A landscape with many peaks, sampled at points; each row gives a point and its height.
A climber steps from a point to whichever of its 2 nearest points has the largest rise for the distance, and stops where none of them is higher. Distance is the straight distance between rows; heights are no part of it.
Rav: 22  -46  4  -18  43  -17  6  52  -21  -21  23  7  -24  26  -30  15  -48  -22  75  -10  -51  -56  30  -24  -22  -52  -16  16  -29  0  -31  h=4.64
Kevo: -31  66  10  23  -39  -38  -52  -74  8  10  -50  -11  4  -20  42  -35  76  6  -31  -2  30  63  -11  28  38  -30  54  4  61  4  45  h=5.50
sab: -17  0  -11  -14  -29  -8  59  -12  21  -17  1  21  -7  27  -12  -1  -56  21  0  -24  60  -10  -46  56  -6  72  -59  35  -2  8  -40  h=5.09
Zasu: -46  11  19  -57  6  9  9  -23  -43  -34  13  -50  -24  0  84  30  44  -10  -40  30  22  45  -26  45  20  22  61  -31  46  24  -14  h=7.38
suneg: -5  48  18  22  -33  -43  -5  -53  33  -10  -34  19  26  21  -13  -72  0  54  -7  -17  18  15  -11  16  16  -7  -17  23  20  -33  23  h=3.04
luk: -27  35  59  3  -7  -45  13  -57  -15  -53  12  8  14  33  23  -26  9  56  4  -1  15  -10  -26  36  6  2  19  -30  -1  -5  -18  h=1.83
med: 17  -2  -46  26  -7  5  19  11  38  41  -23  9  -1  6  -43  -16  -33  -12  22  -34  -1  -5  -7  -15  -15  8  -57  43  -14  -9  -2  h=7.45
pudi: 38  -42  7  -4  35  -3  -34  40  -22  -26  26  40  27  -12  -24  -5  -25  8  15  13  -35  -51  39  -60  -26  -57  26  -37  -39  -24  26  h=5.06
rap: -17  50  42  28  -24  -39  -71  -76  7  2  -23  5  19  -14  22  -33  60  22  -26  -8  8  44  8  -5  30  -34  63  -37  38  -8  50  h=5.03
fonu: -2  -58  -1  -28  45  65  56  72  -32  -1  12  -65  -55  -24  41  38  22  -90  -12  24  -34  13  -17  -9  -4  38  -5  26  7  27  -42  h=6.19
pareb: 3  -49  -18  -2  -16  -2  20  24  -16  28  32  -3  -8  -1  -44  80  -43  20  72  -21  15  -70  -5  -17  -16  2  -25  -18  -39  39  -64  h=5.60
Pom: 11  -51  -22  29  23  58  50  77  -4  27  -8  -40  -42  -25  -13  21  3  -87  2  -18  -28  6  -19  -27  -8  28  -52  53  -5  28  -28  h=7.18
Bodar: 28  -22  -25  -8  -31  53  27  49  14  -34  6  61  34  -78  -35  -38  9  41  -69  20  53  35  3  0  1  17  27  27  64  -30  39  h=5.66
pezo: 43  -39  -41  18  -24  42  34  54  36  -5  1  63  20  -33  -75  -28  -48  17  -18  -16  52  -4  -27  -16  -19  44  -56  48  -21  -14  -1  h=5.67
siv: 24  -36  -25  20  4  53  -20  40  -4  23  26  33  38  -73  -41  46  5  30  -37  5  11  -24  18  -49  -11  3  22  -50  -18  -1  22  h=0.95
Ged: 5  -16  -36  -7  -57  49  58  41  29  -3  4  28  -17  -40  -34  0  -24  -7  -35  -10  103  26  -49  42  -3  92  -26  49  23  22  -10  h=5.97
muvus: 5  -42  -19  -7  0  46  78  66  14  -19  19  16  -30  -15  -28  1  -58  -33  -10  -13  45  -6  -32  14  -20  69  -57  64  -13  24  -50  h=6.63
meto: -12  32  -6  1  34  -23  38  8  1  -4  -37  -18  -28  67  16  -38  -34  -39  11  3  -36  6  6  30  -7  4  -55  86  -9  -15  -18  h=6.33
mibis: -1  -52  28  -55  46  23  57  54  -37  -72  61  5  -22  3  4  28  -42  -4  22  28  4  -44  15  -2  -28  14  16  -1  -13  1  -50  h=5.28
Lof: -22  22  44  -27  37  -19  24  -1  -18  -63  1  -13  -8  52  43  -29  -26  -17  15  15  -12  6  3  37  -2  0  3  27  3  -2  -22  h=3.29
lezif: -15  63  -35  51  -59  -25  -26  -77  42  82  -40  -25  7  20  9  -13  38  6  4  -35  7  39  -20  14  31  -4  -35  4  24  -6  23  h=4.24
vom: 15  -40  31  -32  41  -11  38  54  -27  -67  47  11  -23  30  -7  11  -52  -3  62  9  -25  -57  21  -10  -28  -23  -2  10  -22  -8  -46  h=4.97
Bolet: -49  57  2  -10  -57  -29  -2  -68  -23  25  -35  -47  -3  25  61  21  53  0  -29  -4  36  43  -49  68  44  -1  -1  -25  42  30  -6  h=6.32
Nuz: 2  -47  -20  3  29  46  -38  41  -45  46  11  -54  -18  -43  13  64  38  -53  -2  7  -51  5  15  -53  -9  -18  38  -48  -8  19  7  h=0.60
vekup: 43  -25  -28  30  -15  44  -25  48  18  22  18  43  50  -78  -42  0  16  26  -46  13  20  2  21  -50  -10  -3  23  -27  9  -28  43  h=1.29
mam: -10  -13  -20  2  -3  -10  48  23  -9  46  -24  -37  -45  51  -4  39  -42  -50  47  -14  -36  -26  -19  5  -8  13  -71  56  -28  20  -45  h=4.41
vomo: 5  20  -62  38  -33  27  -32  -25  24  87  -14  -35  9  -38  -2  20  53  -35  -21  -3  5  52  -2  -5  13  -4  5  0  28  6  40  h=5.02
Ren: 30  6  -18  7  -12  36  -23  34  10  -26  -19  29  14  -67  3  -52  54  -5  -61  23  19  66  26  -10  6  -16  52  15  76  -34  79  h=0.71
zuton: -29  19  11  -21  17  -6  76  16  -16  -24  -4  -33  -51  66  41  -8  -40  -38  5  23  -8  5  -32  62  5  33  -58  75  2  18  -47  h=5.69
Zof: 31  -9  -42  27  -45  12  16  15  49  14  2  41  28  -36  -64  -24  -14  28  -19  -22  60  16  -16  1  -8  41  -30  26  6  -18  13  h=4.87
befu: 29  -31  -37  35  1  -5  -34  21  6  65  2  5  -10  -6  -43  7  -27  -18  66  -34  -54  -40  39  -63  -3  -55  -37  2  -43  -2  19  h=3.85
zalam: -10  3  -30  -5  -9  26  24  5  6  40  -5  -52  -18  8  22  31  11  -37  -4  -4  -5  19  -26  23  -4  26  -18  17  4  19  -17  h=5.47
rupu: -42  3  39  -52  4  5  53  -8  -34  -51  40  -10  -13  29  46  13  0  16  -17  21  31  4  -29  69  8  40  14  1  21  15  -34  h=6.22
rifin: -29  25  0  -11  30  6  55  24  -7  0  -27  -51  -38  43  42  -17  -6  -69  -10  21  -30  28  -16  44  -5  8  -34  67  5  12  -28  h=5.96
Zirir: -9  1  8  -7  -43  -20  54  -33  26  -40  8  47  22  26  -29  -29  -49  67  7  -10  80  -15  -45  46  -1  59  -45  27  -3  -7  -30  h=5.12
Gole: -34  46  -43  6  -47  -23  48  -44  11  47  -52  -44  -28  38  23  23  -1  -30  -14  -4  33  23  -64  69  26  33  -82  36  14  19  -18  h=4.90
teke: 20  11  2  -11  11  -4  60  20  30  -56  -3  47  14  22  -19  -72  -53  24  -4  0  27  9  -8  31  -4  30  -50  71  13  -34  2  h=5.61
muduv: 51  -4  4  25  -17  -29  -19  -6  54  -14  -19  67  51  7  -56  -80  -34  68  11  -12  -7  -22  21  -32  -8  -27  -39  7  -29  -56  31  h=4.83
tid: -51  34  -11  -27  -49  4  26  -34  -23  1  -12  -45  -14  3  69  23  58  -11  -46  14  52  55  -54  85  40  23  13  0  61  28  -8  h=6.62
ruraz: -11  -1  63  -36  31  -4  -5  2  -23  -86  42  24  15  -9  21  1  -4  52  -16  30  12  -25  22  0  -9  4  60  -46  0  -14  -11  h=4.57
vaza: 16  28  -24  41  -3  -27  -51  -42  42  53  -26  1  14  16  -22  -34  1  -6  41  -24  -48  3  40  -43  5  -56  -22  8  -33  -33  49  h=3.21
kul: 22  -19  -33  23  9  59  -49  37  -12  35  6  9  20  -79  0  35  44  1  -56  21  -16  22  31  -69  -7  -19  65  -60  10  -20  62  h=1.50
lat: -12  17  95  18  7  -53  -49  -59  -3  -68  19  41  32  8  -13  -39  9  94  -3  17  2  -43  5  -14  8  -32  60  -64  -17  -10  7  h=1.92
fozo: 1  19  29  -11  32  -8  -74  -18  -8  -43  -5  12  -1  -14  25  -35  38  -13  -45  5  -8  40  28  -22  1  -31  75  -24  23  -19  46  h=2.83
bom: -24  38  56  14  -27  -41  -10  -62  -8  -38  7  32  33  3  -2  -33  23  87  -19  12  39  1  -14  26  11  -1  44  -45  21  -7  -2  h=2.02
somam: 4  11  -3  6  16  -32  8  -8  23  -20  -14  15  7  47  -25  -35  -51  22  38  -18  -24  -32  12  3  -5  -5  -49  41  -19  -17  -16  h=6.23
Taf: -12  20  -50  17  -33  15  45  -9  7  57  -37  -54  -25  6  25  32  18  -51  -18  -4  18  36  -53  54  13  42  -50  39  22  36  -10  h=5.15
Duguk: 47  1  -44  46  8  17  -27  25  38  40  -20  15  17  -27  -33  -45  6  -34  -7  -13  -31  33  29  -46  -10  -33  -23  32  1  -29  56  h=1.68
Ses: 48  7  -22  32  8  16  -56  16  32  35  -17  11  25  -51  -10  -46  29  -20  -27  -4  -22  44  44  -47  -4  -42  21  -1  7  -36  77  h=1.35
kotu: 35  11  -36  32  -15  40  -45  21  24  25  -22  15  18  -71  -3  -31  56  -28  -56  7  2  69  29  -31  5  -25  42  10  55  -29  82  h=0.99
birad: -14  37  30  38  -55  -45  -19  -70  15  2  -15  35  38  -6  -27  -36  27  110  -11  -5  43  -6  -24  8  27  -6  25  -48  17  -12  23  h=2.29
Nito: -9  1  25  -36  46  0  25  15  -28  -27  11  -27  -21  39  33  -4  -17  -37  22  12  -42  -2  13  14  -23  2  2  26  -12  9  -32  h=3.13
dul: -14  -23  25  -44  52  18  67  49  -25  -51  22  -26  -46  33  37  -9  -33  -62  16  34  -34  1  7  19  -15  7  -8  49  -10  13  -39  h=2.98
Gemup: -27  37  6  -19  25  -12  -70  -40  -5  24  -28  -51  -16  14  57  4  64  -65  -28  7  -31  64  7  -5  14  -23  50  -8  13  17  27  h=2.54
kofu: -28  5  23  -23  44  -39  -32  -16  -29  13  -17  -48  -41  59  46  38  9  -76  32  2  -61  -4  15  -3  8  -37  12  6  -26  35  -24  h=3.93
depir: -24  -11  5  -41  8  -17  25  -12  -39  15  3  -68  -39  48  38  60  2  -44  22  16  -27  -15  -27  33  1  11  -16  -11  -16  48  -63  h=4.85
zadi: -8  1  -13  -2  20  -6  -32  3  -11  53  -15  -59  -24  21  21  28  27  -61  30  -2  -61  4  16  -13  1  -23  0  6  -29  23  -10  h=4.16
Paru: -16  28  -22  16  -40  23  -51  -25  -2  36  -13  -12  17  -59  22  15  75  12  -53  20  26  53  3  0  28  4  68  -41  64  4  46  h=0.88
vuz: -21  18  -17  0  -56  17  -7  -24  -12  23  -1  -14  8  -52  23  22  60  20  -56  14  45  46  -21  32  23  29  57  -21  68  15  25  h=0.70
Paf: 29  -16  -24  21  38  32  -69  27  -2  39  -5  -14  -9  -35  6  9  31  -71  -4  5  -55  19  49  -69  -7  -57  42  -22  -11  3  50  h=2.24
Voso: 20  -37  -19  15  28  -30  -20  36  -11  15  -4  1  -20  16  -46  16  -35  -26  83  -23  -56  -58  46  -53  -5  -75  -40  13  -37  0  -6  h=4.27
sis: 43  15  -45  48  -18  -5  -14  -9  62  34  -42  31  19  2  -43  -63  -11  2  8  -22  -10  25  17  -29  3  -23  -51  54  -1  -48  51  h=2.09
Pog: -36  65  15  18  -62  -56  -20  -82  3  12  -45  -13  12  9  34  -20  63  23  -23  -11  37  51  -37  46  42  -17  13  -30  48  10  14  h=5.93
Fari: -7  -31  -13  -23  23  43  47  41  -17  3  14  -49  -40  -8  28  18  10  -52  -14  19  -2  13  -20  25  0  42  -4  16  16  31  -33  h=5.84
fogen: 50  -39  -51  36  -2  13  -10  34  35  54  -9  29  6  -18  -73  1  -37  -11  49  -37  -25  -37  19  -64  -8  -25  -66  28  -48  -11  10  h=3.36
nelen: 37  -30  -33  31  -15  11  -13  22  26  22  9  41  29  -16  -64  -14  -25  17  26  -19  -10  -28  25  -51  -13  -22  -35  -6  -39  -15  19  h=2.89
Gezot: -27  34  21  38  -51  -50  -24  -89  13  38  -2  -7  27  29  -11  34  22  72  25  -14  15  -28  -32  10  27  -2  -6  -77  -24  7  -3  h=3.03
pedi: -5  10  33  -10  -22  -19  25  -18  8  -65  28  60  42  3  -21  -38  -17  97  -17  6  58  -18  -16  32  3  28  3  -7  11  -9  -15  h=6.21
Zoraz: 31  -34  -41  28  -15  38  33  44  29  30  -4  21  -4  -26  -54  2  -32  -26  2  -37  30  -3  -25  -16  -19  39  -61  41  -20  9  -8  h=6.57
Gozu: -22  28  -6  14  -18  -39  -15  -61  5  53  -21  -31  -5  50  4  40  -3  2  57  -24  -20  -25  -8  9  5  -22  -28  -19  -29  17  -23  h=6.27
robav: -30  21  45  -17  46  -63  -32  -30  -25  -15  -24  -19  -36  76  30  7  -11  -38  57  -5  -62  -20  21  2  -1  -47  11  18  -36  11  -31  h=3.73
bisi: -7  -2  15  -37  -12  12  59  12  -6  -35  32  5  -4  16  19  -1  -26  15  -6  13  44  0  -19  53  -9  46  -2  12  9  10  -29  h=5.94
gizek: 12  30  2  29  -21  -14  -70  -40  17  19  -7  20  42  -29  -3  -29  47  36  -32  6  1  24  33  -25  23  -27  60  -38  12  -18  60  h=4.47
tona: -14  -30  8  -47  36  46  27  34  -39  -32  38  -46  -25  -16  38  37  5  -36  -16  23  -6  6  -1  10  -16  34  28  -19  10  18  -32  h=5.49
posi: 13  4  1  2  60  -8  -21  26  0  -3  -29  -7  -17  25  8  -38  -12  -64  24  -5  -67  1  37  -26  -12  -58  -9  49  -19  -9  18  h=3.46
zon: -31  48  49  33  -31  -58  -50  -100  5  21  -3  -8  24  19  11  8  36  60  22  -12  -4  -16  -12  1  37  -27  36  -86  -34  15  8  h=2.74
Zom: -19  45  50  -11  33  -55  -6  -37  -9  -39  -13  -5  -11  71  23  -32  -20  -6  38  -5  -34  -17  2  19  -5  -26  -10  25  -15  0  -20  h=3.50
bos: 21  -25  -4  -10  40  25  1  53  -12  -3  21  -18  -14  -12  -7  14  0  -47  9  0  -34  -4  28  -27  -23  -14  2  10  -12  2  -12  h=6.16
Fenum: 4  -7  -12  -11  11  47  6  44  -3  -41  11  16  4  -59  20  -32  30  -4  -55  26  19  49  11  0  0  17  45  9  62  -17  37  h=0.47
val: -7  -1  -49  7  -60  25  51  15  28  35  -32  0  -17  -10  -28  17  -15  -24  -26  -23  86  25  -63  45  4  81  -57  43  6  31  -12  h=5.46
nad: 19  -8  -24  13  9  5  9  28  8  22  1  -8  -2  2  -21  1  -17  -18  28  -16  -28  -9  11  -7  -22  -8  -23  20  -10  -3  -11  h=6.72
Disun: -3  43  15  19  30  -54  -66  -51  20  14  -31  -8  -9  45  21  -37  2  -32  31  -15  -49  9  26  -16  10  -51  12  8  -19  -13  20  h=3.01
maz: -10  -42  -24  -3  11  5  -8  21  -28  66  -3  -69  -42  10  10  65  24  -76  49  -3  -66  -10  5  -26  8  -15  -17  -3  -20  42  -28  h=4.40
tilag: 49  -13  6  3  -3  5  -25  27  25  -42  2  78  59  -46  -30  -82  10  47  -58  19  8  16  27  -28  -8  -36  23  -1  21  -57  70  h=4.15
Dubok: -19  -16  4  -28  23  -25  50  19  -37  17  -11  -48  -47  64  24  44  -32  -47  47  4  -36  -35  -5  24  -3  -2  -43  33  -24  33  -59  h=4.63
difu: -37  24  -2  -39  6  -1  -5  -14  -21  30  -26  -75  -28  19  76  22  53  -68  -38  32  -14  61  -37  47  24  0  5  22  25  30  -14  h=6.61
tuso: 14  -12  -8  -15  15  28  74  51  19  -45  4  27  -16  10  -18  -47  -57  -8  0  -13  24  1  -16  22  -16  45  -53  80  -1  -11  -26  h=6.07
getik: -3  32  -31  35  17  -30  -26  -33  36  57  -46  -17  -15  45  -1  -25  -10  -40  44  -26  -52  5  29  -28  3  -42  -53  45  -18  -14  27  h=3.60
zos: 15  1  58  -16  -3  -15  -7  6  -1  -91  24  88  54  -32  -12  -77  -1  99  -49  35  35  -2  17  6  8  -11  44  -17  28  -41  37  h=4.30
tidav: -24  21  18  -19  24  -5  -73  -30  -24  -18  -6  -14  -4  -14  50  18  57  -6  -38  18  -5  31  22  -13  15  -17  86  -46  17  2  22  h=2.58
Gib: -20  -47  -13  -30  1  7  20  4  -52  48  13  -73  -36  24  22  88  18  -65  34  5  -30  -22  -18  9  4  9  -14  -16  -13  59  -57  h=4.66
Tode: -7  -34  -13  -26  -5  38  82  30  -14  -22  39  -5  -24  -10  -19  45  -41  -14  9  1  49  -16  -35  30  -18  73  -32  14  -13  33  -58  h=7.30
rudu: 15  -64  -6  -10  55  40  -37  61  -46  12  5  -31  -33  -33  5  55  24  -67  27  -4  -56  -12  37  -66  -15  -45  29  -35  -24  17  12  h=0.76
dukit: 0  -69  -26  -9  19  70  -19  46  -47  39  30  -38  -17  -49  -1  93  28  -25  -5  8  -26  -25  9  -65  -9  8  37  -70  -10  24  -15  h=0.45
Medob: 34  -39  6  -12  48  31  -23  59  -26  -22  23  10  1  -31  -4  0  -2  -15  -4  13  -34  -28  38  -39  -36  -36  32  -22  -12  -19  16  h=5.62
zag: 6  33  26  41  -58  -47  -12  -57  49  0  -23  50  55  -2  -46  -64  9  95  -11  -17  33  11  -20  -3  28  -4  -10  -4  13  -26  29  h=2.65
keb: -32  4  8  -32  -8  -15  0  -43  -35  14  15  -42  -10  34  27  73  19  -5  22  2  -1  -23  -27  37  6  11  9  -56  -15  43  -46  h=5.14
Gavi: 32  -68  1  -10  36  44  56  102  -16  -41  42  14  -33  -17  -26  8  -47  -39  20  -8  -3  -43  2  -23  -28  5  -46  31  -24  4  -38  h=4.33
pada: 63  -50  -28  29  -7  14  -19  34  22  23  15  64  50  -50  -74  -1  -34  48  -11  -13  -1  -57  26  -59  -21  -31  -16  -34  -44  -19  25  h=2.36
Fumi: -17  20  -40  9  -70  -3  28  -29  26  39  -19  -7  -1  -4  -13  17  0  3  -26  -30  69  31  -47  53  14  62  -41  20  29  19  -9  h=5.08
lezud: -39  13  -15  -35  -6  16  23  -16  -33  12  0  -64  -30  -6  71  33  41  -41  -32  34  23  50  -35  56  24  30  19  -12  41  35  -13  h=6.98
Lurov: 40  -3  -14  11  -30  12  -5  34  28  -20  4  65  48  -51  -36  -55  1  45  -41  8  32  29  13  -6  -2  0  15  10  32  -43  40  h=4.84
nopu: 11  42  -1  17  -27  -28  12  -29  36  -23  -33  20  14  8  2  -83  12  20  -19  -11  18  54  -1  18  13  -5  -12  55  50  -27  39  h=2.73
nodet: 4  -11  -25  21  10  3  -72  -11  -7  68  5  -26  -7  -12  2  29  25  -46  28  -10  -57  1  40  -61  8  -51  26  -36  -30  10  27  h=2.55
Dule: 10  -35  -4  -35  -1  53  57  50  5  -64  53  58  22  -47  -24  -1  -38  58  -43  26  66  -16  -12  12  -13  61  15  8  10  -7  -11  h=7.62
lizeg: -30  28  1  8  -39  -7  -12  -37  -6  23  -1  -25  17  -17  26  24  43  23  -23  5  26  28  -12  34  19  20  41  -42  33  25  -5  h=0.57
nezi: -22  29  -21  20  12  -40  -2  -31  11  75  -65  -41  -32  62  7  11  -18  -49  44  -27  -60  -13  6  5  13  -32  -71  56  -22  -11  1  h=3.87
zok: -16  32  54  30  1  -61  -72  -77  1  0  -2  1  17  26  -1  -7  18  38  25  -10  -24  -30  17  -26  19  -51  44  -72  -39  5  10  h=2.47
sek: -12  55  10  16  -3  -35  -54  -54  13  26  -41  -26  -5  26  36  -21  41  -32  -5  -8  -22  50  6  5  20  -32  24  11  -1  -2  26  h=2.75
Lare: -5  36  25  -5  50  -38  -47  -16  6  -10  -35  -13  -30  46  31  -41  -2  -59  14  -4  -68  23  36  -6  -3  -42  3  39  -20  -3  18  h=3.22
fifaf: -20  51  -42  34  -64  -8  -23  -53  25  90  -40  -38  8  -10  19  17  50  -18  -16  -5  15  64  -28  18  33  -8  3  -6  34  14  29  h=4.58
dekir: 3  52  10  40  -30  -57  -31  -81  47  24  -39  17  22  28  -20  -54  -3  57  32  -28  -2  8  1  -9  27  -30  -33  -5  -21  -31  30  h=3.45
Leb: 23  26  -27  29  -19  -4  -1  0  47  10  -33  16  23  -14  -28  -61  6  0  -18  -14  -2  44  7  7  2  0  -22  55  34  -32  40  h=2.45
Saf: 10  20  -30  18  9  23  -38  8  10  38  -14  -28  -7  -26  19  -6  37  -39  -23  -1  -24  43  7  -12  -1  -12  12  7  20  -5  35  h=5.56
fuda: 21  0  23  -20  44  16  -55  23  -13  -69  6  40  20  -46  18  -39  22  12  -59  24  -6  27  39  -28  -13  -24  78  -27  26  -42  61  h=3.16
nev: -13  -3  -16  3  -11  -36  17  -21  4  27  -3  -15  -5  41  -22  33  -34  12  67  -36  -15  -41  0  3  -11  -1  -39  -9  -32  12  -38  h=6.82
Tor: -37  23  53  -38  0  -4  20  -32  -34  -67  42  -8  8  6  49  5  9  46  -23  24  32  5  -19  47  10  32  58  -36  32  8  -19  h=6.58
rel: -34  17  68  -30  1  -43  30  -48  -28  -68  33  9  8  51  22  -1  -12  54  30  4  17  -36  -23  42  -8  17  13  -38  -18  8  -48  h=1.69
bobat: -5  36  6  8  30  -43  13  -19  30  -8  -42  10  -6  59  -3  -61  -41  -10  34  -10  -41  -4  16  7  -12  -14  -59  73  -3  -33  -2  h=6.78
rokoz: 7  -4  -7  -10  11  38  38  41  6  -36  16  4  -1  -34  11  -19  2  5  -36  14  27  30  -6  23  -4  35  15  24  42  -4  2  h=0.31
sas: 4  -20  29  -32  1  10  38  21  1  -81  51  67  30  -23  -14  -14  -36  82  -31  28  57  -19  3  22  -2  40  22  -13  7  -12  -17  h=6.86
Nunu: 24  1  39  7  13  -19  -40  -8  11  -39  13  52  44  -10  -17  -55  4  52  -15  3  2  -18  37  -32  -12  -29  35  -41  -14  -31  39  h=4.04
bis: 13  -68  -7  -18  20  27  72  84  -18  -16  30  -5  -46  6  -39  46  -61  -45  55  -16  1  -60  -17  -16  -19  27  -56  49  -40  34  -69  h=4.68
noru: 16  31  27  -11  10  -27  30  3  19  -68  2  42  18  26  0  -97  -26  26  -9  3  9  17  10  32  -7  -6  -14  55  28  -45  11  h=5.19
sebom: -10  -25  -10  -10  -22  -12  35  -5  0  10  27  11  7  31  -37  52  -50  30  53  -18  30  -60  -23  15  -18  27  -39  -11  -37  24  -55  h=6.18
bitig: -2  51  -21  45  -35  -35  -21  -68  50  68  -50  -3  6  20  -16  -27  4  10  22  -31  -6  19  -2  -6  22  -11  -51  22  0  -28  34  h=3.90
vimu: 53  -33  -26  31  -29  29  -33  40  24  27  14  80  74  -74  -72  -8  -10  57  -43  4  23  -33  21  -58  -8  -20  -3  -33  -20  -36  51  h=1.79
pozup: 12  14  -22  38  -71  -12  0  -55  40  47  -11  44  32  -8  -56  13  -22  70  8  -35  60  -21  -23  7  9  49  -41  -16  -20  0  -2  h=3.80
rezok: 11  -3  53  -33  27  6  -2  15  -14  -99  35  66  30  -31  8  -39  -17  71  -47  34  29  -18  26  -4  -17  0  62  -36  11  -37  23  h=4.19
Sop: -8  -2  -33  25  10  -17  11  7  0  73  -35  -29  -38  40  -28  30  -26  -50  66  -30  -51  -23  4  -22  2  -25  -76  49  -25  8  -21  h=4.14
fup: -18  17  -10  -9  13  15  -59  -20  -20  33  -7  -53  -7  -30  49  41  52  -34  -22  18  -17  37  8  -10  11  -5  68  -40  21  20  11  h=2.35
mezom: 36  6  24  -11  29  0  -57  26  5  -54  7  62  45  -35  -16  -65  9  33  -48  14  -2  2  40  -38  -15  -49  59  -28  7  -43  73  h=3.57
tibo: -11  -28  35  -40  23  -15  -38  -14  -51  -22  24  -18  -13  17  15  79  8  14  40  14  -32  -46  19  -14  -7  -19  65  -75  -26  16  -29  h=1.22
bik: 21  13  -39  35  -53  -5  3  -33  53  39  -21  30  30  -7  -61  -13  -20  39  -4  -29  43  5  -12  -15  4  30  -48  19  -4  -21  18  h=4.31
vul: -27  36  -8  -4  -41  -17  30  -34  16  6  -13  -11  6  17  14  -8  2  18  -10  -7  38  9  -38  56  7  38  -26  9  25  18  -10  h=4.77
Goted: 1  -31  17  -21  51  0  -59  23  -44  -5  13  -25  -24  -6  22  41  13  -44  17  6  -53  -25  39  -48  -15  -48  60  -52  -19  13  -1  h=0.92
gotad: 32  -21  29  -4  23  2  -32  17  7  -41  22  48  42  -11  -26  -21  -27  51  2  12  -9  -51  36  -33  -22  -40  25  -34  -28  -18  8  h=4.53
Vove: -7  8  56  14  6  -36  -57  -45  -2  -25  22  26  35  11  -2  4  14  70  5  8  -6  -41  24  -24  7  -35  59  -83  -32  -3  7  h=2.19
magu: 8  -31  -21  -30  -35  62  66  53  17  -42  36  49  -13  -60  -33  2  -37  26  -54  6  96  11  -29  23  -8  87  -8  28  20  11  -21  h=6.68
zil: 25  5  7  11  -4  -30  1  -17  38  -30  -3  56  38  29  -38  -59  -49  59  29  -13  -2  -32  9  -7  -10  -6  -41  29  -25  -36  -6  h=5.59
gamef: -20  -17  52  -63  53  20  -10  3  -52  -83  43  -1  -5  -10  42  32  1  23  -24  35  1  -19  19  -2  -10  13  83  -60  8  -11  -4  h=4.86
dob: -12  -46  -15  16  44  52  46  69  -18  46  -14  -66  -62  -13  26  17  22  -113  -11  12  -49  25  -20  -16  4  20  -28  61  8  42  -26  h=6.64
suvam: 37  -30  -30  38  17  49  -62  38  -2  50  3  18  17  -69  -9  17  32  -31  -29  -1  -33  6  44  -73  -10  -45  30  -40  -14  -17  64  h=1.88
Ruze: -30  45  26  16  -25  -65  -25  -95  -8  45  -39  -41  0  61  43  27  26  6  31  -22  -13  -3  -31  23  31  -25  -20  -44  -32  12  -14  h=5.79
Fupil: 21  -24  -7  10  52  0  12  61  -5  6  -20  -11  -34  27  -21  -24  -36  -67  42  -10  -74  -20  26  -39  -20  -43  -42  63  -25  -4  -8  h=3.72
zut: -19  -18  -22  -25  -26  36  59  15  -13  5  30  -22  -30  -10  22  59  -16  -11  -17  -2  56  -2  -48  46  -3  76  -21  -5  6  37  -54  h=6.79
Pekip: -27  -15  48  -29  -4  -14  24  -25  -36  -39  48  -1  4  31  17  61  -9  55  34  12  23  -53  -15  22  -7  16  28  -62  -20  25  -59  h=1.53
fesod: -3  18  -12  36  -60  -21  -8  -65  26  63  -4  6  22  3  -35  39  -8  47  25  -22  35  -28  -22  11  12  22  -29  -43  -19  9  -11  h=3.39
rike: 15  8  -31  25  23  23  -3  24  19  34  -27  -29  -11  -9  4  -21  18  -65  -16  -2  -37  41  5  -10  -14  -11  -21  50  10  1  19  h=6.09
zaki: 11  16  39  -19  -8  -10  12  7  9  -88  16  61  33  -9  -7  -96  -5  61  -34  21  26  19  7  25  5  0  25  24  42  -33  34  h=4.75
Lovob: -35  45  -6  -7  -35  -32  33  -58  0  27  -38  -33  -4  61  31  14  3  0  -3  -18  26  5  -56  72  22  21  -56  3  5  14  -27  h=4.67
lurem: -5  -24  34  -45  24  25  72  40  -14  -74  66  11  -14  20  16  -7  -48  16  9  18  24  -20  -3  35  -17  34  -9  18  -6  3  -42  h=5.58
ded: -50  27  57  -40  25  -25  -1  -42  -45  -58  10  -23  -18  32  75  8  30  1  -17  20  14  11  -14  48  12  7  57  -35  25  9  -20  h=6.96
zato: -18  -37  26  -34  6  10  -1  -1  -48  -12  49  -20  3  -2  19  88  -2  25  35  14  1  -56  8  5  -15  10  44  -73  -15  31  -45  h=1.37
buto: 10  -9  -33  29  14  33  34  42  18  34  -25  -33  -41  -3  -8  -8  -1  -76  -3  -16  -29  27  -14  -6  -11  21  -61  82  -4  4  -3  h=6.60
nedul: 10  14  15  5  -41  -33  18  -26  25  -23  5  37  28  13  -32  -17  -34  76  11  -9  43  -24  -23  18  0  40  -29  -4  -10  -13  -26  h=5.57
vafu: 6  18  -18  31  -12  -15  -70  -46  24  70  -10  -10  7  5  -12  2  22  -7  39  -18  -45  -14  43  -54  15  -52  11  -33  -32  -2  35  h=2.86
dig: 30  -50  -11  8  45  29  44  90  -2  -17  6  10  -21  -2  -28  -24  -33  -53  21  -2  -36  -33  10  -22  -29  -10  -49  57  -25  -6  -22  h=4.03
voned: 3  10  -26  17  -14  46  -55  -4  -7  50  -3  -3  23  -78  5  36  60  18  -54  17  6  36  18  -32  15  -2  76  -55  38  -7  71  h=1.13
peri: -17  10  -10  -19  -3  -14  72  -4  8  -20  -14  -6  -23  64  5  6  -56  -9  19  -7  25  -9  -36  55  -7  54  -68  53  -7  14  -50  h=5.41
puz: -45  28  22  -2  -36  -44  2  -75  -23  22  -5  -49  -1  59  45  52  22  17  30  -9  1  -25  -41  48  22  -2  -13  -58  -19  28  -34  h=5.45
lis: 9  -41  -17  1  16  47  -19  38  -31  16  32  -5  5  -56  -22  71  4  13  -9  22  -6  -39  14  -43  -16  11  40  -61  -8  7  -5  h=0.66
sinip: 14  -32  -6  -17  -4  47  18  49  -4  -46  34  61  34  -75  -29  -6  -14  59  -59  31  61  -4  5  -3  -9  35  24  -17  38  -26  17  h=6.66
Rumam: 10  -67  -12  -20  14  23  40  55  -23  -6  41  5  -28  -5  -42  65  -48  -1  47  -6  -4  -57  0  -26  -18  13  -19  -3  -28  30  -58  h=5.10
genak: 1  -36  44  -37  52  -8  -49  30  -47  -46  30  4  -21  -4  11  45  -10  -9  27  22  -36  -47  51  -37  -20  -33  67  -67  -25  8  -10  h=1.07
moza: -16  -34  30  -58  56  39  -8  29  -55  -47  37  -28  -27  -4  48  44  11  -16  -12  40  -22  -8  18  -15  -11  18  69  -50  6  -4  -16  h=5.16

Where does a climber stop that starts at each point below?
bitig: Pom
Ren: suneg
ruraz: Pom
Lovob: Pom
Nuz: suneg
tidav: Dule
lat: med
sek: nev

Call two points neighbours if one is among the 2 nearest of the other. Go from one point of each pair to the other, from neighbour to neighbour, staying as high as possible. Name the lowest point that can't be avoided.
Tode and Zasu: bisi
Pom and bobat: Lovob
med and Zasu: mezom
Pom and Tode: rezok
Dule and bobat: sab
